A landscape with many valleys, sampled at points; each row gives a point and its height.
From any point a ball rolls to the lowest of the 2 points nearest to it. It stops when none of these is lower. Distance is the straight distance between rows; heights are no part of it.
Deri height 562: 108 95 96 108 112 90 90 84 86 106 107 99 80 73 103 89 123 102 101 67 87
Madod height 144: 92 69 108 96 121 96 87 97 97 87 101 114 108 101 85 85 102 101 98 83 91
leb height 367: 77 92 115 72 105 92 113 94 86 108 110 121 103 105 91 80 111 81 110 104
 78
Golud height 449: 109 75 83 108 97 98 92 104 116 86 89 75 119 114 110 81 104 87 106 106
 104
bemi height 345: 104 95 102 98 113 94 117 92 81 105 108 109 108 102 100 94 108 91 92 77
 81
lafet height 145: 104 99 105 93 106 116 101 123 133 88 100 98 97 119 80 79 86 77 79 126
 105
sarag height 70: 108 129 87 109 70 120 123 93 108 113 115 95 92 78 103 121 89 110 80 95
 99
lof height 387: 85 78 108 72 96 109 98 93 75 95 102 114 109 117 98 64 108 73 113 103 86
bukis height 536: 107 90 82 99 94 102 112 85 105 113 112 77 90 72 121 90 131 84 95 86 85
Lerab height 109: 92 121 95 102 71 124 88 105 108 99 97 87 95 92 95 114 88 106 107 119 109
buve height 556: 72 120 90 93 74 128 94 104 113 120 103 82 85 83 101 92 102 89 106 126 99
reki height 243: 118 115 92 109 103 80 94 105 133 76 100 111 89 87 106 123 91 122 91 87
 134
zof height 237: 106 105 115 90 121 92 105 95 102 102 98 102 100 101 106 132 96 121 72
 102 110
tad height 577: 125 112 87 111 81 101 96 92 82 101 113 92 72 82 111 92 116 99 111 85 89
pere height 260: 101 99 116 116 146 71 103 104 126 87 103 121 102 105 76 97 90 92 95 83
 95
Pofop height 299: 102 101 94 94 84 125 78 105 64 104 96 94 95 114 90 73 108 90 123 105 101
zibut height 331: 105 125 92 109 97 121 67 111 110 98 95 96 90 102 87 76 95 93 108 119 101
Lobi height 389: 128 121 116 101 118 79 89 95 72 123 95 109 55 91 99 113 98 97 91 99 70
Gise height 520: 96 108 94 102 81 122 99 94 75 116 107 97 77 79 96 89 100 105 107 94 98
Kesu height 251: 100 112 111 88 84 114 123 103 59 102 104 120 115 136 86 90 81 77 115 99
 89
Mut height 359: 74 84 104 75 84 115 75 106 65 104 98 93 100 116 102 68 117 85 119 129
 105
mim height 261: 63 105 102 104 104 90 44 94 112 89 87 101 93 91 92 103 101 119 127 115
 111
Nep height 401: 113 114 106 108 103 89 104 108 103 83 100 96 95 114 89 113 90 102 117
 113 112
mig height 164: 46 94 112 86 102 90 90 107 96 108 87 109 120 110 96 100 97 100 130 119
 100
Fug height 329: 129 116 91 118 94 78 91 92 82 84 102 94 91 107 103 114 99 105 129 89 106
kena height 415: 114 76 120 56 108 91 108 95 93 96 98 100 110 122 119 106 111 95 64 113
 91
nemid height 106: 90 116 102 85 86 113 123 91 74 130 116 106 83 81 104 104 111 106 88 97
 84
Geneb height 175: 99 75 117 82 128 88 91 92 103 94 103 108 104 97 97 95 118 104 79 91 80
dar height 447: 119 86 89 115 107 94 76 93 128 77 100 97 100 84 101 93 96 114 86 80 116
Dof height 398: 146 104 86 104 92 105 121 93 80 107 116 82 87 106 123 90 111 92 80 90
 106
Zaf height 456: 102 102 106 106 112 97 94 92 109 101 111 105 83 80 91 104 108 108 86 94
 85
dep height 518: 100 85 91 115 111 93 129 105 144 103 104 91 118 83 111 95 100 84 77 82
 100
nid height 585: 136 93 97 99 133 95 106 99 117 97 105 107 81 109 102 81 106 96 58 91 115
vik height 469: 122 112 98 115 117 90 106 94 97 101 113 103 86 98 97 104 98 105 89 84 96
saran height 247: 109 105 106 124 138 69 98 100 98 85 101 118 104 108 78 104 91 103 114 79
 103
faz height 441: 97 114 100 109 121 88 117 103 132 108 116 99 88 89 87 91 100 73 93 103
 71
Pof height 199: 69 97 106 94 110 61 101 84 105 103 103 96 98 86 113 112 117 107 138 110
 89
bosu height 355: 88 98 104 90 112 91 114 95 96 110 112 108 95 90 90 97 116 88 103 97 75
fopa height 471: 87 107 111 93 89 114 130 99 78 114 98 134 121 108 96 133 83 121 75 103
 106
bogo height 268: 94 97 86 112 96 111 102 103 99 109 93 93 117 108 95 82 97 80 113 94 97
Doviv height 347: 122 76 101 110 107 111 75 97 104 97 98 111 77 86 96 85 101 120 51 93 102
Nez height 465: 76 98 102 105 116 69 93 102 130 98 92 90 95 105 106 100 101 96 131 113
 77
dakav height 429: 114 85 118 84 113 86 74 96 85 77 94 90 97 99 110 120 117 134 92 108 100
Lutu height 327: 96 81 88 102 91 124 118 91 81 114 109 109 108 96 99 78 101 89 82 70 93
dez height 298: 126 119 83 106 75 135 96 109 101 104 108 82 80 99 92 85 84 98 84 113 109
pife height 567: 114 67 100 84 83 124 92 98 82 84 95 86 103 105 114 115 110 131 72 115
 116
leke height 284: 112 103 90 101 80 139 100 110 98 102 104 89 107 108 89 81 86 91 77 107
 110
vapop height 316: 90 85 101 84 74 118 80 93 79 95 103 88 83 79 109 104 112 137 103 106 108
vod height 514: 108 79 113 79 94 109 86 100 97 79 99 91 96 98 106 116 110 135 81 120 105
zor height 353: 107 107 93 90 84 105 138 86 73 119 107 82 108 90 127 125 119 96 91 80 85
suvir height 177: 77 107 88 102 72 122 73 109 115 92 75 86 116 101 117 105 104 120 110 122
 118
lisu height 242: 119 97 81 117 93 105 124 110 120 98 95 92 122 104 117 89 87 82 102 83
 133
ras height 105: 125 112 101 101 108 109 108 108 99 98 115 105 73 118 82 85 89 90 79 113
 104
lalob height 455: 114 104 108 71 80 101 111 98 58 108 105 98 95 109 106 113 117 109 113
 116 78
Dilaf height 497: 118 103 75 113 88 103 76 102 128 95 106 81 95 85 107 81 94 91 96 100 105
Lifu height 58: 75 105 101 98 95 89 92 114 117 104 79 75 104 126 119 94 105 99 133 124
 89
sute height 513: 93 119 82 103 73 125 104 96 86 116 106 87 95 91 102 98 95 90 115 98 99
Novob height 588: 142 103 99 85 146 89 105 98 115 103 95 97 74 118 108 104 107 97 71 94
 116
kup height 269: 105 97 111 110 135 84 96 100 106 96 112 121 91 102 72 84 96 87 97 86 80
Sifed height 358: 73 72 95 97 96 92 64 86 103 86 93 85 100 79 109 98 118 118 115 98 116
zegoz height 216: 98 130 83 132 109 102 94 108 117 119 89 104 119 114 96 69 91 79 117 99
 93
gokig height 116: 73 102 97 97 89 106 72 111 114 95 75 83 110 115 113 88 112 108 120 131
 104
zelog height 422: 106 122 118 87 125 95 122 115 97 92 96 134 91 127 83 118 81 113 97 110
 116
dob height 435: 95 90 94 102 88 123 113 91 79 107 106 108 112 93 99 112 94 122 82 85 107
Mune height 440: 112 105 115 78 87 105 116 96 61 111 105 115 103 115 100 122 98 113 96
 113 90
Tipa height 362: 107 128 78 113 71 114 67 106 97 101 88 83 95 118 109 84 112 100 128 121
 98
Tuvu height 464: 113 78 112 65 114 87 121 102 94 96 93 87 122 119 129 118 111 100 67 102
 110
fides height 338: 113 61 86 108 100 107 76 90 104 80 95 85 110 87 105 78 110 110 87 80 109
Piz height 388: 87 80 93 99 95 96 90 87 95 90 96 91 111 85 108 105 114 116 119 87 107
Pobi height 274: 65 90 96 90 73 117 67 95 94 93 95 84 97 78 109 107 111 126 110 114 121
seba height 344: 108 88 105 100 105 81 69 83 95 79 95 96 93 84 109 117 120 130 107 86 103
dor height 289: 103 116 122 96 124 70 119 101 113 94 95 100 104 92 107 135 104 109 93
 100 102
Reg height 386: 139 103 87 101 88 107 108 103 89 91 109 74 88 110 110 95 108 92 99 106
 113
Gafin height 259: 87 90 87 107 101 106 113 93 107 110 102 98 113 86 99 88 104 85 103 79 98
Gosed height 324: 114 112 92 111 109 115 108 106 135 102 121 101 80 88 84 86 88 94 63 106
 98
zim height 198: 63 62 102 96 118 97 81 93 96 99 90 113 123 104 92 68 108 87 109 84 105
riruk height 277: 91 90 106 81 81 120 105 106 84 91 98 95 112 114 98 108 100 114 105 119
 101
rafes height 499: 82 65 106 104 104 78 94 110 132 87 79 75 121 121 127 94 104 101 120 109
 94
Zot height 314: 116 114 93 105 83 122 75 107 101 97 104 92 74 93 84 88 94 107 101 111
 100
folog height 189: 87 111 86 124 80 111 99 94 94 104 90 106 125 87 98 116 84 110 116 69 116
komef height 263: 119 79 85 111 108 111 107 100 99 97 106 102 123 111 91 64 92 77 84 71
 108
zar height 485: 129 100 92 115 116 92 111 85 83 108 107 105 104 102 111 108 101 105 75
 67 110
zelif height 321: 86 106 104 82 82 126 80 113 70 104 94 96 99 123 88 80 106 86 127 132 95
Fakuv height 278: 112 92 98 117 127 97 92 95 108 104 112 109 84 90 82 73 101 90 88 72 85
daga height 206: 111 107 122 85 112 103 93 102 86 99 102 130 78 111 84 119 88 123 74 135
 98
Geta height 179: 75 121 79 117 67 119 82 96 88 109 85 102 119 87 104 112 98 110 127 85
 120
bez height 170: 62 100 104 98 98 92 102 84 85 111 109 108 102 74 97 115 104 114 123 92
 107
Kav height 204: 78 105 105 78 81 113 115 101 65 114 104 111 112 111 89 99 94 91 127 104
 93
bet height 431: 96 91 120 74 126 80 95 91 90 124 103 108 83 79 103 94 122 97 79 89 75
mipa height 280: 101 63 89 104 105 118 92 92 95 96 103 110 115 101 90 68 97 93 78 68 100
doza height 313: 135 127 99 124 89 94 92 90 60 98 109 106 77 103 96 107 95 106 130 86 96
tob height 533: 90 104 103 89 91 111 94 98 118 95 106 89 78 75 96 111 108 113 93 117 91
Raveb height 295: 125 121 100 112 117 78 117 95 68 102 110 109 96 118 94 109 96 90 118 83
 99
Lav height 453: 92 109 106 102 90 121 114 99 84 106 105 121 102 105 85 119 78 123 82 102
 104
gagef height 309: 75 85 105 99 98 102 46 94 97 86 90 94 88 84 92 92 110 123 117 110 120
mulom height 233: 89 87 106 95 103 132 75 111 112 87 99 104 96 102 76 85 86 115 71 113 101
muvol height 281: 123 115 126 82 109 99 93 99 78 120 98 134 71 107 93 116 92 99 65 128 88
vuk height 221: 108 112 84 131 111 83 100 99 118 108 98 99 114 105 100 82 87 78 119 87
 97
vev height 468: 110 113 110 69 85 85 119 101 71 108 111 85 92 102 109 120 123 93 126 126
 73
rapu height 143: 93 105 118 82 98 109 100 113 98 90 104 116 91 113 76 111 84 116 89 130
 95
rim height 187: 61 105 100 91 89 103 113 94 79 118 106 106 111 89 94 102 98 96 130 100
 101
lafir height 275: 108 105 103 116 101 75 86 98 119 72 92 107 99 89 103 129 100 125 103 89
 117
vokup height 404: 109 82 100 97 99 113 94 88 85 104 103 107 93 90 106 102 108 122 71 90 98
Rezi height 239: 91 93 113 73 78 130 99 96 56 110 100 130 96 115 89 91 87 114 95 107 93
Muni height 557: 120 92 92 103 107 107 116 103 116 97 113 91 91 105 94 82 104 79 68 99 95
Volin height 395: 103 91 107 83 93 112 105 81 68 126 94 108 109 94 114 139 100 120 66 97
 99
Zefa height 252: 119 97 84 116 107 106 122 106 106 101 105 105 119 104 98 80 86 85 86 75
 124
defi height 535: 120 110 99 89 109 99 147 105 111 109 107 90 105 106 117 107 109 76 69 94
 104
Dig height 522: 128 112 95 93 119 94 129 96 103 115 101 95 92 104 119 113 105 92 69 84
 116
pon height 283: 123 110 101 102 100 97 116 106 73 95 110 95 96 125 96 100 100 85 120 103
 98
kefol height 80: 97 132 79 113 64 111 101 98 117 106 108 100 96 74 102 119 84 107 101 90
 102
tige height 303: 120 129 102 127 110 78 99 92 73 102 108 113 90 102 85 108 89 96 134 78
 91
nuned height 384: 112 101 95 107 91 126 54 107 98 81 89 96 105 109 86 85 95 115 98 107 119
Zut height 486: 105 100 92 110 95 97 89 102 126 88 103 81 94 94 101 101 100 96 108 114
 93
Piv height 229: 58 68 91 107 109 98 91 90 101 108 90 96 129 94 107 73 105 96 109 81 117
Mumes height 265: 99 91 94 100 89 128 93 104 108 94 104 93 100 95 89 93 93 109 77 105 103
vol height 565: 106 107 114 81 114 95 130 85 79 119 104 129 114 111 103 109 91 85 66 88
 82
dubu height 350: 105 139 80 123 88 116 71 113 110 104 90 102 106 118 98 69 106 95 118 123
 98
tedil height 633: 114 78 93 86 87 120 121 108 95 85 104 87 110 117 111 96 105 101 74 108
 119
mafi height 86: 99 102 121 81 112 106 97 118 116 77 96 112 86 113 82 116 87 123 75 133
 116
vunov height 544: 97 82 96 88 109 84 106 88 85 116 114 82 83 75 120 81 139 83 100 88 84
Sanu height 376: 91 127 80 104 67 100 77 97 99 109 98 76 81 104 117 101 109 92 137 119 96
Demam height 448: 98 99 105 101 127 77 116 104 115 102 112 108 95 108 86 85 106 62 110 102
 70
lok height 559: 75 96 119 98 101 102 128 112 101 101 98 122 126 106 88 113 84 99 104 95
 96
kezol height 154: 96 113 117 104 117 89 114 113 93 97 103 118 106 120 75 102 81 81 122 108
 93
ziran height 307: 96 62 94 99 102 123 100 83 78 106 105 119 110 94 101 82 106 111 69 65 99
Baf height 490: 126 94 100 108 121 75 97 97 98 77 99 94 99 109 102 105 107 101 107 91
 104
Vom height 136: 95 130 110 111 115 91 87 111 102 93 94 114 97 113 66 107 79 98 127 111
 98
lifo height 554: 89 78 91 106 110 85 91 84 99 110 114 89 85 62 111 75 127 90 95 79 92
sop height 267: 115 99 106 97 100 100 110 101 65 90 109 117 105 129 86 90 89 88 106 97
 98
Zuzi height 296: 113 64 109 89 107 115 77 100 99 88 100 103 79 96 96 75 110 115 65 102 90
lagi height 320: 96 109 108 95 80 101 120 105 69 95 97 103 114 108 101 139 89 125 118 106
 105
gak height 360: 90 122 95 120 78 107 128 109 129 119 97 85 107 99 113 107 86 75 110 114
 94
mosif height 568: 71 85 119 86 104 111 116 114 113 90 93 119 130 112 89 97 84 87 88 100 99
mefar height 540: 121 115 105 88 113 97 124 102 90 112 108 107 85 115 102 111 100 93 74
 103 100
teku height 306: 104 83 102 88 83 107 116 113 84 81 92 87 125 120 108 113 97 106 106 113
 117
tikaz height 423: 121 102 73 130 98 100 87 106 105 99 86 91 137 116 120 75 94 83 115 83
 120
Zur height 184: 63 119 107 111 124 86 86 112 113 111 83 108 104 124 89 77 99 85 133 114
 83
pepas height 304: 115 107 104 104 119 95 94 107 137 86 113 96 71 90 83 93 100 101 74 113
 95
Virup height 214: 66 102 99 105 102 62 74 84 109 95 102 97 85 78 109 115 113 107 135 107
 99
Zagak height 531: 92 88 108 122 104 77 107 109 125 96 87 92 122 110 114 108 95 97 119 99
 106
Voz height 500: 69 105 103 100 95 103 91 107 125 99 87 96 101 90 94 110 93 103 115 116
 98
Logig height 394: 80 75 99 77 90 113 90 100 82 98 101 93 109 109 101 79 112 89 111 110 100
dosu height 553: 129 104 116 81 146 69 95 99 114 93 99 93 78 110 104 113 105 94 81 102
 103
pas height 434: 125 130 92 114 110 87 123 105 123 107 121 94 77 95 94 95 99 72 97 100 85
fom height 421: 101 101 112 79 93 97 108 90 65 118 100 106 107 95 109 136 106 124 95 99
 87
tomu height 366: 110 101 99 88 93 109 124 84 78 126 104 88 109 90 125 131 105 104 67 86
 93
nes height 400: 95 91 82 109 80 95 107 91 94 97 95 88 116 91 118 113 111 101 125 84 103
Zito height 555: 101 114 113 82 107 105 138 99 95 117 104 124 102 112 103 111 89 91 60
 106 98
basim height 427: 114 126 95 117 110 82 123 115 134 106 105 93 89 107 96 98 88 70 110 113
 95
rizol height 414: 124 110 73 122 76 102 84 101 95 96 93 84 119 111 117 91 94 86 120 95 120
metis height 458: 77 109 95 117 123 66 85 92 124 103 100 103 92 92 92 96 98 90 130 99 85
Peta height 333: 112 107 136 59 101 90 96 87 83 120 92 128 92 114 96 120 92 104 76 129 82
Feb height 62: 112 130 106 117 113 102 83 107 111 102 111 108 69 102 65 90 78 93 104
 110 87
Sur height 419: 104 101 115 88 125 86 96 85 84 137 99 119 79 79 102 103 98 92 71 80 72
Mif height 195: 59 103 92 102 70 116 91 95 94 105 86 97 117 77 106 115 96 117 117 97 123
dab height 132: 94 119 95 101 71 135 79 110 92 94 85 95 111 105 89 105 93 119 104 115
 116
Lunis height 227: 114 103 96 125 119 68 119 106 117 97 96 100 114 112 105 96 89 78 123 86
 111
mefaf height 375: 103 97 107 93 100 99 84 108 88 82 94 100 98 116 87 104 97 106 122 119 97
Gami height 342: 99 117 94 121 102 110 128 103 128 114 108 108 103 78 87 103 77 89 84 88
 101
kodav height 473: 85 85 110 104 131 85 114 99 132 98 101 106 113 83 98 102 107 96 76 81 86
gev height 282: 92 103 91 106 96 117 85 103 79 114 99 98 107 114 94 65 105 74 125 95 98
Samin height 103: 74 82 104 83 92 82 108 112 117 101 89 74 110 120 123 99 111 93 130 132
 80
tatel height 519: 90 80 109 114 89 86 108 111 134 101 85 72 123 119 135 107 99 99 117 107
 107
nom height 153: 68 96 103 105 103 83 88 89 109 91 96 110 105 73 100 124 106 123 121 88
 105
seg height 308: 127 70 83 116 113 87 89 87 106 83 103 86 110 91 112 85 118 101 90 71 104
latov height 512: 99 89 94 123 102 101 108 112 144 102 91 98 124 92 107 88 85 90 87 88 119
mul height 487: 81 99 111 90 78 122 143 107 76 108 96 118 134 109 102 125 87 115 89 94
 111
zemeg height 570: 112 104 95 106 94 95 97 89 58 114 108 100 72 77 108 87 118 102 109 79 88
Toza height 249: 71 76 79 108 105 93 100 87 110 114 100 89 116 90 113 74 111 81 109 82
 100
biba height 610: 123 74 98 81 86 119 106 97 72 94 101 89 104 119 119 100 115 110 68 102
 109
Zir height 517: 129 102 105 92 144 68 97 104 105 80 94 100 88 117 103 109 111 104 104 96
 114
zuke height 279: 116 85 107 102 131 96 91 105 133 80 107 105 88 100 85 81 103 100 70 102
 99
Mez height 186: 99 94 106 90 105 120 81 122 122 76 97 92 93 115 81 88 84 107 75 131 114
vut height 589: 113 118 85 118 84 88 82 87 75 111 107 102 77 84 100 87 107 83 143 76 95
Pubu height 238: 101 100 102 90 82 119 122 93 48 108 104 129 120 123 95 103 85 101 104 90
 96
Mulaf height 480: 114 110 120 79 114 74 106 106 96 93 104 91 90 109 100 121 113 97 113 125
 78
bepul height 160: 86 123 84 116 68 122 69 106 103 96 78 102 121 98 106 104 101 119 118 107
 119
noket height 294: 98 55 93 86 96 123 85 95 96 90 101 91 104 92 103 72 116 108 80 88 104
lep height 349: 125 121 100 110 90 75 78 94 101 82 107 94 73 98 103 119 106 105 132 105
 94
movut height 503: 139 115 90 108 132 82 111 85 97 116 100 106 85 103 113 114 99 97 81 69
 117
dani height 246: 106 89 104 102 120 108 101 103 113 90 109 117 94 109 78 85 89 101 62 100
 99
Zefot height 286: 126 78 89 113 119 90 88 92 108 94 109 93 89 91 97 68 116 86 90 77 87
Gupe height 166: 100 104 107 96 102 111 119 127 135 91 97 98 98 115 87 100 82 89 92 122
 121
goziz height 82: 118 131 97 112 109 113 100 117 113 101 109 105 81 114 68 81 75 79 97 115
 105
pumom height 506: 86 123 88 111 68 130 116 107 92 115 92 91 119 98 102 107 88 97 113 100
 104
kiz height 529: 101 113 86 103 65 125 80 96 82 111 103 85 68 70 103 78 106 98 104 99 106
pofik height 407: 113 107 72 116 67 100 99 96 103 99 98 84 109 95 122 105 101 94 116 87
 105
fip height 481: 76 98 104 111 121 88 101 93 128 97 98 111 105 72 90 112 99 112 93 83 94
matu height 137: 66 89 105 114 105 86 77 92 104 87 78 113 119 87 95 115 93 124 131 79 114
zuf height 300: 87 107 110 91 78 108 111 112 88 92 93 96 108 108 96 126 92 112 123 126
 97
nugu height 169: 80 80 104 93 116 95 87 97 83 97 100 114 110 111 89 83 104 89 124 92 95
diba height 92: 100 135 93 106 73 110 98 109 129 96 105 91 84 81 100 121 86 100 101 117
 98
madir height 205: 85 119 96 118 105 99 87 113 122 107 81 98 110 120 97 85 95 89 122 113 92
lol height 578: 67 83 122 95 93 113 117 123 125 107 86 104 135 121 105 95 88 76 99 112
 98
Gelo height 542: 89 114 80 104 73 130 71 97 109 109 98 80 89 81 102 78 109 96 104 112 109
Vubi height 341: 128 127 119 98 120 89 94 95 87 124 100 117 59 98 95 126 90 99 76 119 90
Mub height 188: 107 98 103 102 101 103 110 121 148 87 88 98 104 102 103 105 84 103 97
 109 133
pev height 408: 114 110 111 100 122 80 97 88 70 127 101 111 76 85 103 109 109 102 96 76
 76
beru height 470: 100 88 87 110 93 92 71 100 127 87 86 77 107 107 110 90 102 102 112 114
 104
Pupir height 213: 111 106 96 111 101 93 89 115 141 77 87 109 105 93 102 108 82 113 98 91
 143
vure height 530: 92 94 73 103 75 115 116 90 113 115 105 74 102 76 121 95 115 87 99 90 95
ruvan height 372: 111 97 126 62 105 89 104 99 87 103 101 104 100 115 103 120 109 108 81
 120 87
kub height 328: 113 94 96 91 83 104 127 106 87 91 98 78 111 113 118 118 111 91 105 111
 107
supur height 226: 120 87 85 109 89 99 124 105 115 89 95 80 118 95 129 106 106 93 97 91 129
Nor height 647: 104 80 92 96 93 117 121 115 120 94 101 84 118 109 105 85 98 82 77 104
 110
bev height 110: 91 118 119 108 117 100 87 117 117 86 95 118 92 109 67 110 68 111 102 119
 108
Vif height 305: 104 100 100 116 103 68 70 89 98 70 92 112 97 89 98 128 105 129 121 78
 107
Pudod height 203: 60 104 100 112 95 99 92 108 101 108 75 99 124 113 105 95 101 106 134 106
 107
Tul height 582: 102 119 82 116 83 95 92 85 98 108 113 104 81 73 104 105 106 99 115 75 95
sibaz height 234: 65 112 102 104 91 87 63 88 101 97 101 105 83 76 93 113 100 120 127 105
 111
sifi height 235: 110 111 97 130 118 65 100 99 110 86 94 109 113 106 97 111 85 99 130 84
 116
Lon height 586: 97 113 74 118 84 104 81 89 95 112 102 96 93 88 104 85 104 86 129 87 101
Vefa height 569: 124 98 92 106 126 104 121 101 126 103 115 108 96 101 93 78 95 84 57 84
 111
mefez height 466: 85 99 109 92 127 94 118 96 108 112 107 118 111 87 96 105 101 95 72 76 82
dekiv height 159: 44 88 115 95 110 76 69 93 90 103 97 105 111 98 93 93 101 110 130 121 110
Girod height 346: 107 100 103 100 91 113 60 106 92 80 93 87 90 107 91 91 101 110 119 116
 103
Tefar height 167: 116 103 110 84 118 102 107 108 107 96 100 109 87 112 97 114 98 115 65
 119 112
Zik height 459: 119 120 114 93 124 80 113 109 103 90 109 102 82 110 89 113 106 97 97 114
 93
relad height 178: 79 87 108 84 110 74 113 102 114 104 102 93 108 91 110 110 121 92 119 116
 79
baveb height 550: 90 88 121 106 109 85 128 111 103 93 95 113 130 103 102 122 94 106 103 87
 109
pegi height 123: 96 107 105 80 77 126 112 99 69 129 110 114 70 91 98 96 102 107 80 116 79
kipef height 368: 81 117 83 103 77 108 117 103 113 122 100 77 97 97 113 95 102 78 117 114
 86
tofam height 454: 78 99 102 114 135 71 103 102 134 106 100 111 104 101 84 84 94 74 119 100
 74
gez height 416: 139 89 90 111 97 108 95 89 76 97 106 92 87 101 112 89 109 109 82 82 105
vake height 220: 88 98 106 84 85 117 97 95 50 109 103 128 103 116 84 92 90 102 120 97 95
sadag height 146: 87 98 109 79 85 126 97 103 85 111 109 114 73 92 84 96 98 118 86 123 92
muvuz height 442: 114 123 107 102 128 83 126 104 95 99 106 116 90 114 86 114 91 104 101
 103 109
Saf height 343: 104 99 91 88 77 108 133 97 85 106 110 81 107 94 117 116 117 89 102 103
 86
bazut height 370: 125 96 97 101 82 111 82 104 89 85 102 74 84 108 101 93 109 101 112 112
 102
mazu height 351: 97 118 117 91 96 95 114 106 81 95 99 120 103 114 89 139 80 131 104 119
 113
zanog height 498: 83 107 100 101 74 121 131 109 79 109 97 102 125 104 96 121 86 100 111 95
 105
Nesod height 363: 106 126 88 114 76 88 78 97 104 94 97 85 86 103 107 114 100 98 139 109 96
danun height 546: 119 97 98 85 110 107 135 111 111 95 110 102 99 121 103 86 100 79 69 102
 109
Bivem height 361: 101 71 97 84 88 124 84 92 81 98 98 92 87 83 113 92 118 131 73 105 97
Gen height 83: 90 127 114 113 116 109 77 108 119 96 101 116 82 94 65 95 71 109 98 106
 93
sal height 502: 112 87 117 63 106 77 124 101 88 93 94 90 126 114 119 120 117 90 95 103
 92
Moz height 467: 123 92 89 116 114 79 95 99 119 75 96 100 108 96 104 100 95 108 102 82
 125
situ height 417: 110 120 101 116 104 77 108 115 120 93 96 89 94 120 98 106 87 82 127 125
 101
Kib height 336: 113 92 90 106 103 109 124 91 81 112 117 103 105 104 98 78 106 69 93 73
 84
Roz height 521: 110 92 114 86 113 64 126 107 99 92 99 89 120 108 121 122 118 85 113 107
 93
mides height 505: 108 99 76 120 89 108 92 100 130 96 97 88 118 85 109 89 90 93 91 86 114
kabi height 196: 101 97 86 128 95 95 120 98 103 101 93 103 132 90 109 110 90 101 109 64
 116
fevo height 478: 83 77 106 108 113 56 99 104 141 88 85 79 106 108 121 106 112 100 124 113
 84
Dete height 256: 87 97 107 68 71 134 105 106 70 107 104 106 100 115 94 93 96 102 99 117
 91
tid height 545: 77 104 99 83 75 129 89 101 112 105 108 81 72 71 100 97 105 106 94 127 99
faros height 516: 79 102 104 98 87 108 87 100 122 84 94 96 93 80 93 127 91 126 100 117 103
Vid height 176: 89 82 111 72 96 121 94 98 96 106 105 116 83 93 96 89 107 119 60 112 87
sonaf height 437: 126 93 90 112 103 108 97 96 81 91 105 100 103 111 95 90 94 105 95 84 117
zag height 335: 107 120 89 120 99 107 103 96 140 107 118 105 85 71 86 94 86 96 80 90 91
ligud height 483: 112 114 120 74 111 70 107 99 81 115 112 87 82 99 105 116 124 89 119 116
 63
bunag height 433: 112 86 85 123 88 95 98 106 114 97 80 75 130 118 133 83 99 90 115 96 116
zevi height 405: 126 82 100 117 113 98 64 92 108 78 101 106 80 87 94 89 99 128 76 83 112
Ruku height 168: 76 111 104 109 117 87 99 103 97 111 99 118 106 117 76 89 89 78 135 101
 82
gos height 491: 83 95 106 112 113 89 92 105 124 88 93 104 109 94 89 106 89 105 107 99 99
rilav height 523: 100 90 78 113 87 96 122 95 134 107 102 82 112 77 122 98 112 85 92 85 98
deta height 87: 106 115 97 101 86 120 114 89 89 112 112 103 83 84 100 115 98 116 81 97
 91
zemo height 352: 100 114 100 123 85 102 131 109 122 109 94 97 119 98 110 113 82 85 111 92
 114
Non height 207: 108 81 86 118 86 94 107 96 113 85 91 92 129 91 122 108 93 108 104 73 124
demek height 254: 99 59 107 78 92 127 90 99 93 85 103 107 99 105 99 69 108 101 65 100 91
tafo height 147: 65 85 113 67 93 78 113 104 110 106 103 91 100 104 111 98 118 87 126 137
 78
Firos height 212: 108 76 107 84 97 126 106 95 86 106 103 122 90 107 103 79 102 100 51 101
 88
fegan height 228: 48 86 96 91 78 103 86 92 99 102 89 85 118 82 113 110 109 118 117 114 119
baris height 539: 81 85 110 112 112 81 110 104 103 98 88 107 126 107 99 112 94 97 128 89
 97
sedo height 443: 96 98 115 94 129 75 92 91 110 107 111 102 78 74 97 94 122 97 94 91 75
tez height 418: 121 104 88 112 89 122 79 105 91 87 95 96 112 113 94 92 84 110 99 95 129
vuzi height 390: 110 121 117 80 115 90 121 106 79 105 92 132 95 126 96 136 88 115 92 121
 114
rofaz height 113: 54 85 102 106 121 84 67 91 106 98 88 109 114 93 92 92 101 112 127 92 111
Vafe height 457: 87 95 117 80 112 97 110 88 91 114 104 121 108 93 98 115 102 112 73 92 81
besa height 439: 81 101 111 84 103 94 117 89 90 109 102 110 109 86 101 131 106 124 99 95
 91
Vefik height 348: 99 118 98 117 100 93 140 105 117 114 106 98 109 90 102 110 93 78 101 89
 97
Rez height 211: 106 79 107 90 116 98 110 101 104 88 103 109 110 108 97 93 103 96 69 95
 94

Where does a ball stop that starts at each point below?
baveb | Girod
Zefot | Feb
vut | Lifu
movut | mafi
kipef | Madod
Nesod | rofaz
tedil | lafet
Golud | Lifu
Lon | Lifu

Call two points neighbours if one is among the 2 nearest of the other. Go from one point of each pair to the other, from neighbour to neighbour, staying as low as possible. Name the highest point that can't be avoided.
mafi / lafet | Zik
riruk / lafet | Sanu
Madod / Geta | Logig
Lifu / sarag | suvir
